Points, in no order, along strands that fork and pass close to each other.
In the rows, zero is written as 100.
Two points are linked if the straight distance between their rows is under 64.5. Some points are linked to none.
Nupe: [114  92  71 106  90  93  74  98  98 114 110  63 104 125  72  90 102 100
  83 112 117 116  72 103  90]
kesab: [111  84  98 102 109  68  79 114 101 106  96 126  89  95  86 100  92 121
 115  88  91 111  80  80  83]
bafo: [129  76  92 111 130  74  66 127  93 122  92 124 119  86 126  98  76 113
  98 149 118  83  85 128 107]
Dege: [118  81  97 120 107  85  69 110  95 116 117  99 102 100  84 101  92 115
  97 120 117 105  74 129 109]
gare: [108  86 115  98 118  98 100  85  92 126  96  97 117  63 102 105 109  90
 112 119 116  76  94 138 107]
zigi: [ 92 103  86  81  91  91 108  87 101 107  63 102 106 111 103  85 107 101
  94  91  84  84  74  68  88]
gumoz: [138  68 106 101  77 107  68  62  84 108  66 125 101 112 105 105  96  62
  95 127 112  82  78  77 126]
Vep: [ 86 130 101 106 157  90 145 102  82  75 136  73 101  99 103  96 117 101
  99 115  98  97 103 126 100]
Gupu: [100 133 126 107  93 103 120  97 113  83 142 104  95  86  91  89 103  98
 124  91  59 109 120 122  90]
Las: [109  82  67  96 130  89  97  97  83  96  75  99 112  83 121 101  78 103
 103 124 129  59  64  91 113]
nuzof: [102  55 107  66  95 110  84 100  88 122  95 108 100  93 114 105 121 113
  97  79 116  99 113  85  76]
giluf: [134  86  83 112 109  97  88  97  69 109 100 106 107 121 113 109  91 127
  87 126 115  74  59  85  98]
levez: [133  66 105  75  85  97  66  74 123 101  57 127  96 113 117  86 103  72
  89 102 118  91  80  53 106]
doro: [ 76 110  86  88  79  87  92  78 103  97  80  75 108 110  94  76  85  76
 107  95  74  76  69 114  96]
Suz: [132 130 117 118 104  98 121  81 127 117  97 102 107  69 109  97  80  87
 115 119  95  99 100 101 103]
kofu: [116  83  87 116 111 119 103  99  85  91 107  78  96  95  82 105 106  99
  93  98 147 104  88  81 129]
Bines: [122  79  71 112  74 112  68 110  78 115  52 110 122 112 127 113  84  91
  94 135 108  67  96 109 118]
nom: [ 96 136 101  97  79 117 117 116 113  84 139  77  87 113 114  95 103 102
  96  78  74 142 143  96  80]
Kav: [138  79  83 105 137  58  85 149  87 111 113 121  83  83 105  96  90 127
 100 118 110  92  88  96  85]
Mebi: [103 120 122 114 110  86 136 124  97  94 135 101  74  87  81  94 128  86
 104  94  87 126 130 114 110]
suvu: [116  93  74 143 126  84  64 101 107 133  71 109 137 102 129 119  69  95
 114 144 105  84  91 114  98]
Sogo: [127  78  84 100  85 104  55  86 114 127  50 106 117  99 123 108  83  74
 114 103 104  99 116  80 111]
Niti: [ 95  82 110 104  67 116  57 105 102 108  92 130  92 123 100 118  95 124
  97 104  98 115  96 106 127]
Bekes: [ 74  82 118  90 124  80 106 108 108  87 113  94  84 119  92  80 145  78
  81  66 114 133 128  70  62]
giz: [ 69 122  96 102  99 117 113  72 113  67 129  71 111 122  77  82 107  88
 104  74  84 114 106  89  70]
dofi: [119  89  95 108 138  56  89 139  81 117 134  79  77  98  70  98 119  95
  99 105 112 123 110  99  72]
bolog: [112  99 117 118  87 112  64  97 107 122 123 122  94 108  90 133 115 134
  99 119 103 133 110 100 103]
Tes: [ 91  91 104  84  81 126  86  94 127 109  98 103 101  90 114 119 108 109
  98  84 127 127 125  84  93]
vive: [ 65  86  74  98  71 125  73  89  94  81 112  71 100 111  74 103  84  89
  98  93 112  96  94 117 116]
nunul: [116 105  83 101 115  82  93 130 106 124 125  78 101  77  89 105 102 110
 101 118 115 115 101 126  80]
dab: [ 88 106  89 113 134 100 113  94  83  99 133  86 101  98  83 115 135 114
 102  96  90 110 105  86  61]
gikid: [ 87 107 126  85  79 111 113 112  94  95 106  96  87 108 102 101 116 101
  92  84  86 120 130 122 109]
ginu: [127 101 115 118  98 100 103  90 129 106  68 126  97  91  87 113  64  98
 113 114 112 107  96  80 145]
taz: [ 96 114 106  98 119  82 129 122 105  92 100 105  95  73 105  95  86 113
 106 100  99  93 100 121 118]
dedi: [105 110 114 115  95 119  80  94 124 105 133 106  96 114  89 124 121 122
  92 105 100 151 114  89  97]
bul: [ 85 127 102 100  79 127 127  56 130  63 103 100  99 106 104  77  94  66
  94  89 104 106  82  55  98]
Gutiv: [ 91 103 108  84 102 111 149 105  71  93  98  60 102 109 107  92 131  89
  83  65 110 102 121 108 102]
paru: [139  73  88 108 132  67  91 134  74 104 120  98  89  97  91  96  94 125
  92  94 127 104  82  90  91]
Peba: [ 73 116  90 124  77 120  74  82 114  96 107  87 120  97 116 100  50  92
 134 108  67  89 116 138  82]
zigag: [124  77 110  98 139  85 124 132  49 111 119  87  86  95  97 114 140 108
  91  95 120 102 122  98  90]
gunem: [ 79  90 114  89 106 105 111 118  95 100 111 132  79 100  95 116 137 115
  92  78  86 117 127  81  82]
lazu: [ 95  80 108  90  81 118  96  89  66  94  91 109  81 145  97 105 126 104
  68  95  97  96  76  86 126]
das: [ 71 126  79 104  87 102  87  97 112 106 120  75 112  87 100 101  62 105
 124 101  74  95 113 129  61]
Mugam: [ 77 108 112  88 101  85  97  92 125  94 118 126  86  92  80  86 121  95
 110  78  69 114 101  81  53]
Goken: [ 94 116  98  95  67 112 123  76  97  76  83  89  99  87 116  83  67  65
 113  96  97  71  93 104 127]
Ligir: [ 95  71 121  84 127  84 106 125  84 102 117  92  76 101  91  91 144  80
  82  69 126 125 139  75  65]
zepap: [113 100 119 114  96  93  79  93 104 124 112 124 104 106  89 122 112 118
 103 123  84 117  87 109  92]
Muguf: [ 95  88 113  98  87  94  95  91 120  87  54 127  91  96  90  87  74  79
 112  81 100  97  92  71 136]
gotut: [138  91  95 103 130  62  85 138 101 122  95 131 103  78 128 104  87 118
 106 138 106  85  97 103  96]
zuta: [104  86  83  98  99 101 107 119  98  88  62 106  95  75 106 106  72 110
 116  89 121  83  96  86 143]
pok: [ 76 118  98  97  96 123 114  80 132  87  93 116 109  93 106 108  95 108
 112  74  89 109 109  65  80]
vola: [ 69 115  94  99 150  72 137 114  79  80 142  99  91  89 101 100 125 101
  92 119  82  88 106 132  91]
nomu: [115  94  97 100  95 132 107  94 102 105  93  94 102  88  98 113 107 104
  92  92 140 108  99  83 124]
mevag: [104 137 124 112  92 125 114 115 110  62 153  83  86 114 102  91 103  93
 111  80  74 143 148 100  89]
rup: [ 81  89  86 103  84 117  85 107  90  96 102  82 102 103  90 111  93 109
 102 103 113  94 101 129 119]
vis: [ 98 125 112 101  91 105 101  97 141  84 120 108  89 115  98 102 116 109
  89  95  86 148 121  77  86]
kan: [ 76 103  79 112  88 107  79  85 102 113  84 102 125  99 104 118  82 107
 117 103  80  84 106 111  88]
zol: [ 91 115 137 105  95 104 129  90 140  91 115 139  89  84  91  94 120  92
 103  84  93 123 125  74  81]
toda: [ 80 113  93  90 104  80 110  95 102  96 102  77 110  94  86  80  84  97
 106  90  81  84  80 125  83]
Menaz: [135  83 124  87  99 118 107  88  83 132  99  82 103 103  98 103 134 103
  80 109 129  98  92 107 111]
fasu: [123 103 121 116  95  89  66  74 116 144  97 117 117  99  91 108 105  98
 114 127  86 111  93 121  87]
zotu: [125  79  84  79  72 109  67  87 118 106  52 102 109 100 119  93  86  69
  95 103 118  93  98  62 113]
ruguf: [124  61 106  94 112  89  90 137  64 113 103 127  95  88 112 112 103 129
  98 105 108  78  95 122 110]
pim: [116  56  98  72 106  90 100 126  78 108  83  93  99  78  94  84 104 113
 100  81 124  83  93  99 111]
Gona: [114  66  65  99  95 101  68 123  74  98  70 109 104 104 116 107  69 121
 105 100 118  68  87  80 110]
sim: [ 91 120  75 110  82 121 109  81  98  70 127  53 104  92  93  90  75  77
  98 112 109  85  84 131 117]
finuf: [ 90 133 107 118  78 127  89  63 119  88 117  84 116  94 117  90  62  88
 136  98  68  95 107 109  86]
fof: [ 87  83  86  90  65 123  79  84  94  92  58 129  99 115 112 119  87  92
  93  98 106  87  96  70 128]
zemem: [ 96 139  92  91  82 118 126 117  95 100 121  83  90 105 121 113 108 120
  95  92  75 122 136 102  73]
nolog: [125 132 105 110 116  96 132  91 120 111  87  94 114  61 142 102  62  98
 112 125 109  87 111 115 115]
fupiv: [103 113 115 112  81  90 100  90 136  93  70 122  95 104  87  94  73  97
 114  99  89 112  96  86 132]
suses: [111  92 128  86  99  98 124  88 109  98  80 116  87 132  95  82 130  89
  66  92 110 108  82  69 109]
rasut: [111  98 139 112 111  97 122 106 103 103 107 130  84  91  76 110 117 110
  99  93 104 111 107 103 128]
dolo: [102 136 125  99 101  75 115 101 113 107 120 102  99  86 107  77  91  92
 110 122  60  93  92 149  99]
guler: [ 87 125  94  89  75  92  91  86 123 105  72 113 106 111 123  96  78  93
 108  84  53 100 106  86  74]
vipe: [103  93 101  71  78 116 103  76 126  88  78  99 100 107 113  89 111  74
  77  94 122  99  86  66 107]
fole: [ 86 111  92 110 123  85 109  87 104  86 103  91 106  94  79  86  89  98
 114  97  98  87  71 110 106]
Boke: [ 75 129  87 110 102  77  96 117 114  82 123  92  96  97  87  97  78 120
 114 105  58 101  95 120  95]
nusug: [107  87  73 103 123  96 101 116  85  93 105  68  98  99  87 101  98 107
  90 105 135 100  83 105 121]
Besiz: [104  68 109 107 113  79  96 138  65 107 114 136  76 102  97 117 109 131
 104  99  89  94 100 115 105]
seda: [ 95 114  94  86  57 101 113 100  92  74  96  70  87 109  97  73  85  68
  85  95  94  86  81 132 144]
Par: [150  77  83  93 100  87  74 106  85 124  69 100 112 106 108  78  90  98
  95 128 114  71  69  85 106]
tav: [ 89  94  99 111 114  95  88  71 102 115  97  98 116  62  86 106  88  95
 132  97 108  85  95 101  84]
Muv: [113  87 117 130 119  88  82 105 107 122  72 126 112  77 112 116  75  87
 122 123  99  94 114 132 138]
dasa: [ 95 137  83 115 116 118 147 108  93  89 109  78 105 105 117 124  95 123
  92 109  97  96 107 106 109]
feri: [ 66 111  93  91  80 104  70  88 135  68 108  99  99 125  78  82  91  99
 108  75  80 123  97  93  92]
Bemu: [ 94  93 104 102 121  98 100  79  93 117  91 101 117  50 108 116  91  92
 136 102 107  74 109 126  97]
fofe: [ 63 115  76  88  83 122 109  73  92  76 116  61 106 122  90  92 101  94
  94  75  90 101  96  93  87]
veku: [ 95  67 120  48  92 100 100  95 103 111  76 111  98  98 118  91 133  98
  88  71 110  95 102  80  80]
mus: [137  81  73 120 105  90  68 112  73 125  88 114 120 115 132 107  71 126
  96 134 113  69  75 100  91]
sepe: [102  83  68  91 139  85  95 150  71 111 118  81 100  93 117 110 104 129
  81 126 119  91 101 123  83]
zani: [100 133 106 107  75 118  93  62 128 108 107  85 120  90 110  94  78  92
 122  96  88 110 106  95  87]
Toma: [121  69  93  97 128  76  84 114  81 114 120  77  88 103  77  89 114 104
  93  84 119 119  89  87  73]
zetem: [ 83 102 129  86  96 115 108  89 122  76 108  87  87 135 112  98 135  89
  67  75 119 127 125  84 100]
Bope: [131  83 116  93 106  99  97  97  80 131 106  95 108  81  98 101 123 108
  97 113 115  90  87 127 105]
Kema: [ 86 122  99  89  93 104 137  94 106  87  96  92 100  75 114  83  91  99
 114  68  78  97 108  95  73]
kigaz: [117 115 109 102  89  72  97 128 113 123  70 122 100  82 106 101  85 104
 109 106  67  92 110 115 105]
gimuk: [ 89 108  98 105  68  94  85 102 102 103  68  99 105 102 110  90  62  82
 115 104  77  83 102 137 126]
Zuson: [108  90 127 114 116  90 107 117  80 104 115 131  77  95  84 118 117 125
 100 109  93 103 106 118 124]
petuf: [121  84  78  97 104  77  65 127 112 127  88  86 114  83  93  93  71 111
 110 115 109 102  89 110  83]
riz: [103 148 125 128 110 110 138  99 121  53 141  96 101 117  77  70 111  86
 106  81  76 131 113  80  79]
zadat: [ 95  90 107  84 115  81 104 108  87 108 116  71  90  99  64  84 122  91
  96  79 102 113 101 104  72]
Bobi: [ 73 110  97  97  99 111 112  94  83 100  94  98 116  95 118 109  95 103
  97 121  92  64  97 155 122]
lipa: [116  66 120  93  99  98  96 109  83 114  64 134  98  92 112 105  97 109
 107  91 101  75 102  96 132]
Vipu: [ 93  92 111 121 112  95  98 100 119  68 108 113  91 126  63  87 109 109
  98  78 108 131  80  65 109]
rud: [101  82 106 130  97 122  77  69  87 112  95 133 106 105  98 137  90 124
 116 121 106  85  85  92 124]
penop: [ 97  81  96 107  90 107  94 100 112  94  51 119 101  78  99 104  71  82
 123  76 116  93 108  78 138]
Ruken: [111 131 122 105 103  83 115  91 107 121 104 100 114  80 131  91  81  87
 109 138  83  84 102 162 101]
daliz: [ 98 127 145 118 100 118 142  87 129  57 117 114  94 111  86  68 109  84
  91  67  93 128 108  75  91]
nal: [ 96  99  79 102 131  84 103  95  96  95  86  95 110  82  99  94  80 104
 111 113 113  75  70 108 102]
gos: [ 70 106 106  88  85  95  81  89 120 105  80 128  99 110 104 102 100 107
 115  86  54 107 115  89  75]
vomeb: [ 73 102 113  73  86 107 116 110 104  93 112 107  85 102 109 104 129 105
  89  67  84 121 138  99  83]
dazaf: [ 91 125  95 111 123  93 115  95 103  93 132  88  93 109  78 101 133  94
 100  91  87 126 115  76  59]
notop: [ 99 124  99 106  84  80 101 104 104 107  60  99 115 103 134  87  63  85
 117 109  63  77 104 133 113]
Vuzu: [ 85  56 103  65 104 111  90 101  86 117 115  92  94  97  98 104 126 103
  92  72 122 111 122  96  62]
milib: [109 106 100  95 110  76  97 108 105 125  77 102 129  74 140  98  82  85
 108 132  88  76 111 156  92]
kotiz: [ 97 112 113  95  92  91 132 102  82  87  98  73  93 119  97  83 104  87
  83  95  96  86  82 133 135]
Rom: [ 97  96  87 107 105  76  64 108 109 125 106 131  98  92  93 115  98 114
 117 104  73 115  93  77  55]
Sal: [ 92  95  92 107  73 113  81  87  97 106  50 125 105 123 106 119  78  95
 108 101  75  82  95  87 127]
zizub: [117  92 137  77  92 116 126  84  87 121  89  98 100 101 104 101 134  94
  85  98 110  98  98 103 115]
dozun: [124  83  80 104  78 126  81 100  74 121  67 115 118 116 127 128  95 115
  89 130 114  65  93  93 117]
tuke: [109  81  74  93  92 109  95 125  88 104  68 109 102  86 115 112  80 125
 107  89 118  84 104  80 118]
Feb: [107 128  97  99  99  67 118 110 114 106  66 111 103  89 122  88  63  93
 117 101  61  86  96 111 100]
gavor: [ 93  91  97 124 105 128  89  86  91  98 112 120 104  97  85 136  99 133
 116 107 105 101  96  96 120]
Benal: [ 85  62  89  77  65 114  37  90  99 117  89 100 102 121  97 101  88  94
  98 105 106  96  94 112  89]
Domom: [107 134 124 115  91 116 116 119 111  69 171  90  88  96  95  87  88  96
 129  88  57 125 134 114  78]
dipud: [116  90  81 109 102 100  92  81  81 102  84 109 102 121  95 107  96 103
  97 114 112  83  57  74 113]
gutu: [102 108 107 118 120  55  97 109 116 106  97 123  98  89  72  93  89 104
 124 101  84 105  73  94  88]
Mip: [ 81 102 122 112  88 127  96  79 124  66 107 136  93 132  85 110 110 116
  97  90  94 115  95  70 126]
sef: [ 96 118 110 117 114 116 132  96  83  92 121  70  97 110  90 109 125 102
  96  83 114 124 134  96 101]
Vosiv: [ 86 140  79 112 100 127 146  93  93  65 112  75 102 106 115 105  79 110
  97 111  97  81  90 109 127]
Lefi: [104 145 109 126 104  94 127 100 116  74 141  87  98 117  76  88 115  94
 103 102  77 136 121  85  78]
pazi: [ 91 112  98  80  75 130 112  58 142  68  94  95  98 107 120  98 110  68
  75 100 123 103  91  60 100]
fot: [ 69  69  89  83  97 126  76  90  93  79 108  83  96 111  88 111 116 102
  89  70 129 114 111  80 103]
rivep: [116  69  86  74 100  94  91 102  79 113  64  92 112  79 112  87 100 100
 111  91 116  62  85  90 104]
vesiv: [102 118 131 102 110  94 157 111 101  90  95 115  88  83 100  98  86 112
  99 105  99  86 101 119 139]
zub: [118 113  92 116 100  85  93 102 112 134  78  93 127  72 135 103  72  81
 123 123  84  87 128 140  86]
kiz: [ 88 106  92 105 104 106 105  95  70  90 101  62  94 140  85 100 121  91
  77  96 104 111  99 102 112]
fenif: [ 90 124 126 122 120 108 127 104  91  88 119  89  91 109  92  99 146  85
  88  90 116 142 154  75  83]
nif: [112  82 114  86  85 116 114 101  85 109  66 124  93 104 102 106 103 109
  91  95 112  86  93  86 141]
rumer: [ 86 134 104  96  98 121 108  72 115  75 148  72 111 104  88  85  99  95
 119  83  65 108 106 102  53]
Siz: [ 74 108  95 109  76 118  89 100  98  98  95  91 112  94 111 106  75 102
 111 108  93  79 105 150 125]
tonu: [ 71  78 102  85 105 120  95  91  91  96 115  75  94 104  79 106 122  99
  95  68 125 117 118 106  89]
tozu: [118  73 123  96 120  89 112 125  64 111 116 102  81 100  91 100 146  95
  88  79 124 120 131  82  85]
Gibop: [ 72  92 124  98 123  81 100  96 136  69 118  97  94 124  80  76 136  86
  78  75 110 135 108  67  68]
Guzoz: [ 89 120 114 115 113  96 123 127  92  91 131 102  79 110  92 108 146  77
  97  87  98 133 167  61  76]
labe: [ 93  72 108  98 108  98 101 120  69 103 114 126  80 108  97 123 120 137
  99  76  88 102 106  84  91]
mazo: [ 87  66  96  98  58 126  41 101 100 102 101 109 102 132 102 119  98 108
  82 105 117 114  97 103 113]
Tisid: [115 105  78  81  86  90  93 124  93 128  94  73 101 116 106  97 112 111
  74 107  96 111  98 112  80]
nof: [ 94 121  96  76  76  90 113  94 111 112  66 102 104 113 120  92 102 105
  95  91  69  96  90  85  83]
foz: [114 101  86 109 135  68 103 143  96 112 141  88  77  75  88 110 116 102
 100 114 106 112 112 115  87]
Mol: [ 92  81  85  85  60 104  49  86 105 114  61  98 111 121 107  95  85  71
  97 101  91  88  96 108 102]
pida: [101  91  77  95 110  97 103  91  89 101  86  93  96 107  98  97 107 110
  94  93 104  92  67  64  84]
rotaz: [ 92 116  96 102 127  64 125 128 103  92 140  79  81  76  76  82 111  80
 110  87  91 110 116 111  73]
vav: [ 77 107 122 105 101 110 105  90 100  69 116  79  92 131  70  80 121  79
  93  71 108 126 111 100 116]
Nurol: [115  79  95 120 122  83  63 103  93 109  94 110 111  95  99 101  70 105
 110 139 120  81  68 125 124]
rofa: [ 92 129 107 112  82 121 124  65 117  72  94 107 106 102  92  91  83  85
 110  97  93  93  82  77 118]
pezup: [ 84 124 144 114  97 124 136  79 128  66 112 137 103  93  88  86 100  89
 102  73  82 108 119  79  95]
koden: [ 91 116  95 113 123  96 117  96  99 102 123 104 101  76  84 122 110 115
 114 111  93  98 101 100  77]
kud: [111  79 119 106  89 112  69 101  96 111 114 131  82 135 101 123 111 135
  82 102 101 125  98  88 106]
supen: [ 99 105 141 110 102 109 150 101 105  88  95 130  87  91  78 101  98 105
  97  93  98 104 102 105 139]
gima: [122 145 111 130 129 100 141 100 111  92 132  93  96 107  89 112 109 111
  92 129  95 122  99 105 111]
velo: [ 85 105 122  91 114  82 103  95 129  85 111 121  91 120  77  84 131  94
  87  78  85 127  91  70  62]
Kod: [112  90 114 116  83 114  85  63 108 112  56 140 104 126 109 125  88  98
 103 118  83  92  93  71 126]
venu: [103 147  89 111 102 115 143 109 101 100 118  84  99 102 118 118 113 123
  93 105  85 112 118  98  83]
buvo: [ 93 123 123  95  94  86 110  89 104 110 121 108  96  92  81  91 112  92
 114 107  67 100  98 126  88]
gome: [116 108 104  90 104  89 113 107 102 102  90  94  88 140  96  88 130 105
  68  88 100 130  90  71  99]
zos: [ 92  95  82  77  69 120  83  80 110  83  90  83  95 126 102  97 120  79
  69  93 117 112  86  77 106]
Gupig: [ 84 107  97 122 109 110  93  80 118  63 113 100 101 108  53  90 102  96
 107  86 108 118  78  78 114]
Lunuv: [ 94  70  84  77  70 123  88  90  79  83  65 110  97  95 105 112  98  82
  93  89 125  74  93  74 128]
sir: [ 87 114 126 103 101  92 114  84 135  97 118 138  94  69  85  89 118  79
 122  85  82 110 111  79  67]
Kevu: [116 129  92 111 115  97 113 114 129 116  97 101 118  62 144 114  65 103
 102 142 117  95 123 131 112]
Pur: [ 94 117  65 100  81 110 114  78  79  74 110  61  98 102  94  93  95  67
  83 120 111  75  69 121 122]
domul: [ 99 111  79  81  74 104  93 101 103 126  92  72 115 101 110  95  94 103
  91 103  94  96  94 116  82]
Naf: [ 91 119 108  98  95 112 145  99 107  88 105  86  98  82  95  79  98  94
 102  65 105 110 112  90  96]
revo: [105 103 101 116 102 131 104  96 104  97 106 106  94  97  93 131 106 133
 101  97 127 123 111  73 117]
fuzig: [ 86 117 124  89  86 112 124  95 102  79 106  83  90 134  98  80 120  88
  82  77  95 131 118 103 110]
bov: [ 83 109 123 114 105  97 107  97 120  76 102 144  87 121  71  94 106 116
 100  83  89 120  87  67 110]
gude: [115  82  66  97 121  74  77 133 100 127 122  79 101  84  85 102  84 115
 101 120 113 101  97 118  62]
toror: [112  79  97 105  94  96  55 107  96 120 114  81 104 120  66  96  97 107
  90 115 114 113  81 131  94]
Los: [ 84 106 102 107  99  79  75  93 113 118  85 138  96  96 100 115  98  97
 125  99  55 103 116  86  68]
Tini: [114  66  61  93 124  87  87 122  70  95  83 102 110  96 119  96  70 123
  96 103 121  61  69  86 107]
Bakim: [104 123 103 105  58 111 113  90  98  76  97  76  91  98 116  76  60  69
 107 106  88  78  86 129 135]
Geta: [ 96 112 101  83 108  86 147 118  71  93  93  64  90 110  97  81 114  91
  83  86  93  95  92 117 110]
rigav: [102 105  95 100 104  71  98 134 107 110  98 117  93  72 102 103  86 114
 112 105  85  99 108 124 111]
pevak: [ 78  67 121  49  82  95  81  98 110  94  84 112  91 113 104  89 118  92
  87  67 105 104 101  99  89]
veb: [ 92 137  86 119  84 140 129  84  95  55 136  67 101 103 110  89  76  87
 104 116  99  88  90 115 129]
bug: [107 109 124  92  80 119 134  69 104  91  91  85 100  81 103  77  93  68
 104  87 115  88  97 108 123]
tuv: [105  80  64 106  66  97  56 111  91 112  62  99 116 120 106 100  78  93
  96 124 104  83  83 110 107]
Tefat: [104  92  60  99 118  98  99 142  74  98 101  64 103 117 111 109  95 126
  75 115 126  91  91 121 112]
fik: [119  78 122 120 100 102  89  71 108 113  67 138 102 104  96 112  81  91
 115 116 102  92  92  77 140]
Gakud: [ 71 107  79  95 158  61 119 136  76  98 153  85  78  95  89 109 120  83
  94 128  86  93 125 128  83]
fama: [131  73  94 111 102  80  56 118 109 124  73 113 111  81 101  94  68  99
 116 107 115  99  97 105 114]
pelef: [ 71 119  95  84  94 110 121  87 117  92 102  97 106  86 112  96 106 105
 105  74  79 105 113  79  53]
Sab: [ 89 128  91  91 144  88 130 122 103  87 138 114  96  59 130 104  97 109
  91 132 100 100 114 131 114]
navu: [ 54  90 103  88  99 109  80  82 124  65 120 102 103 129  77  98 116 104
  95  77  90 118  95  82  82]
deta: [ 89 118 125 102 106  98 110 105 156  79 128 124  84 102  98  97 127  89
  93  88  97 138 131  65  62]
kizo: [124  57 101  77 112  80  87 145  72 117  95 110  93  73 102  93 108 120
 103 101 109  81 113 119  94]
zerav: [145  71  87  77  97  83  91 126  82 118  63  93 111  99 122  76  96 112
  91 110 109  58  80  95 105]
Lomi: [109  80  85  90 112  95  83 110  87 135  98  98 112  71 105 116 100 120
 113 109  99  78 107 108  61]
Zegi: [ 82  76 132  66  91 105  98 107 117  84  92 100  87 122 106  88 133  87
  70  67 120 121 108  97 101]
romu: [111 113  93  92  95  81 100 111 111 116  94  84  91 115  90  86 115 112
  83  89  90 129  89  88  78]
vup: [100 103  95 117 112 101 103 102  85 105  83 121 106 104 118 124  88 124
  99 132  95  78  83 112 125]
zat: [144  73  88 118 101  91  64 100 108 132  54 100 121  90 108  97  80  72
 112 111 114  84 101  88 123]
som: [ 98 107  86  99 138  70 111 139  85 116 151  75  83  88  85 108 121  84
  98 128 100 107 134 130  85]
dad: [ 88 111  80 103 104 105 123  81  81  78 102  62  96 115  80  94 112  78
  84  99 109  87  72  94 116]
tifu: [ 77  97  96  91  96 112  87  83 126  84  94 118  99 117 100 106 111 109
  99  80 100 116  86  62  82]
gori: [ 98  91 120  91 109 108 138 100  75 103  94  93  98  92  95  99 131 102
  89  79 109  99 111 100 100]
Zafu: [108  87  73  85  81 104  77  92 102  97  98  74  96 133  87  88 112  83
  77  99 119 111  69  79 102]
niz: [102 116  93  99  86  93  94 110 109 137 105  95 116  67 126 107  77  84
 120 118  77  86 138 138  65]
pil: [113  69 118  80 103  86  99 120  92 114  67 127  94  72  99  92 106 102
 109  76 104  85 107  92 110]
pov: [118  87  81  96 139  88 107 136  54 116 125  73  92  94 109 115 122 119
  84 111 119  98 116 111  84]
fet: [101 143  77 121  97 104 111  96 119  97 117  75 114  97 110  95  74 104
 100 125  93  99  83 121 102]
lare: [100 136  87  96 136  94 117 110 113 104 126 102 113  67 138 103  81 106
  93 144 108  99 109 140 102]
depot: [ 95 106 134  97  92 125 137  84 110  88 106  91 104  87  97  76 109  80
  97  66 123 109 108  98 107]
Toliz: [ 66 111  74  98  97 103  82  92 104 102 120  77 108 101  80 104  87 112
 114  95  78 102 102 113  56]
voriv: [120  69  96  93 111 104  72  87  82 140  84 105 123  72 118 118 102 106
 119 106 112  79 108  97  77]
zirez: [ 97  73 102  82  80 116  92 113  74 102  87 109  92 126 105 109 114 119
  82  86 105  94  90  94 121]
mov: [ 73  69  78  81  79 135  86  84  84  77  91  96  93 102  96 112 112  99
  88  77 129  92  99  78 116]
redi: [135  59 111  89  84  97  62  67  95 119  70 126 101 119 115  96 103  82
  95 104 111  83  76  73 107]
vudef: [ 62 112  74  96  77 130  87  90  96  83 120  61 113 111  87 102  81 105
 106  92  90  97 106 115  85]
pak: [ 85 127 102 116 130 115 142  91  69  85 124  57 106 107  95 108 121  99
  95 102 113  98 113 118 108]
zof: [ 88 119  91 108  92 102 122  69 105  91  72 102 110  86 107  92  75  79
 118 100  88  75  86  92 121]
kef: [ 83  92 130  99 114  85 114  98  91  86 118  85  87 112  61  84 128  80
  94  70 100 126 108 107  97]
kab: [104  80 124  85  85 113 110  72  97  93  87 127  85 141 105 101 127 101
  63  95 105  96  72  66 116]
Karep: [122 126 109 105  88 106  98  74 136 116 101  93 107  80  95  97  92  94
 113 105 107 112 101  97  94]
tive: [ 73 117  91  94 115  96 106 105  91  91 102 102 118  97 128  98  84 109
  83 145 109  81  89 159 130]
Fud: [152  73  70 116  89  91  49 108  80 114  75 117 121 123 122  92  70  95
  94 128 117  73  72  88  99]
pogef: [104  73 106  90  99 114  83  71  98 122  85 100 117  75 101 104 106  94
 121  92 123  92  94  89  92]
fizo: [121  96  91 110  96 117 115 104  77 117  75 113 101 118 121 126  92 123
  84 135 104  73  81  93 135]
firon: [ 89  78 100 117  94 104  74 106  69 104  88 130 105 121 107 118  89 130
  94 124  94  71  73 126 120]
Keraf: [ 74 109  96 109  85 112  83  86 127  61 117  91  99 105  66  84  76  99
 115  78  98 117  92  94 120]
povi: [ 99  99  79  95  98  87  84 121  96 141 104 102 112  66 113 121  93 107
 119 119  85  84 124 126  62]
zil: [ 90 124  87 107 128  85 124 125 105  98 136 118  88  67 103 123 105 114
 110 123  84  97 121 115  96]

Follow the links from the first point to the second, and from the first to the third. Name the last point that the two ways share.
som / Par / depot | Toma
Feb / Toma / Vuzu | fuzig
lipa / gunem / vive | Besiz
fasu / Gibop / fizo | bolog
Tisid / labe / dipud | pim
Vep / paru / zotu | foz
Benal / Mugam / Suz | zol
tonu / levez / rigav | fuzig
Fud / vola / Nurol | Toma
tuv / Suz / sepe | zol

A fork is a point with three links, a tip a point with one. Leave the first point through the second and follow the links. Name the first fork or tip that comes.
Ligir / tozu | rud
Dege / toror | Goken
zil / Sab | vudef
zani / Karep | zol
Zuson / rasut | Siz
som / Gakud | Guzoz
pazi / vipe | Toma
lipa / nif | domul
Sal / Kod | doro

Name the points in between on the shortest way along the links from the first point to the second, in order.
Rom / rivep | Los, gos, guler, nof, zigi, pida, dipud, giluf, mus, Fud, Par, zerav
fizo / lare | dozun, Bines, tuv, Mol, Benal, mazo, Niti, kud, bolog, dedi, vis, deta, zol, pezup, daliz, riz, Lefi, dazaf, dab, koden, zil, Sab
paru / Guzoz | Toma, dofi, foz, som, Gakud, vola, Vep, pak, sef, fenif
Sab / vesiv | lare, Kevu, nolog, Suz, Karep, zani, finuf, Peba, das, Toliz, vudef, vive, rup, Siz, gimuk, notop, Feb, kigaz, rigav, taz
nusug / dedi | Tefat, sepe, pov, zigag, tozu, Ligir, Bekes, Gibop, velo, Mugam, sir, zol, deta, vis
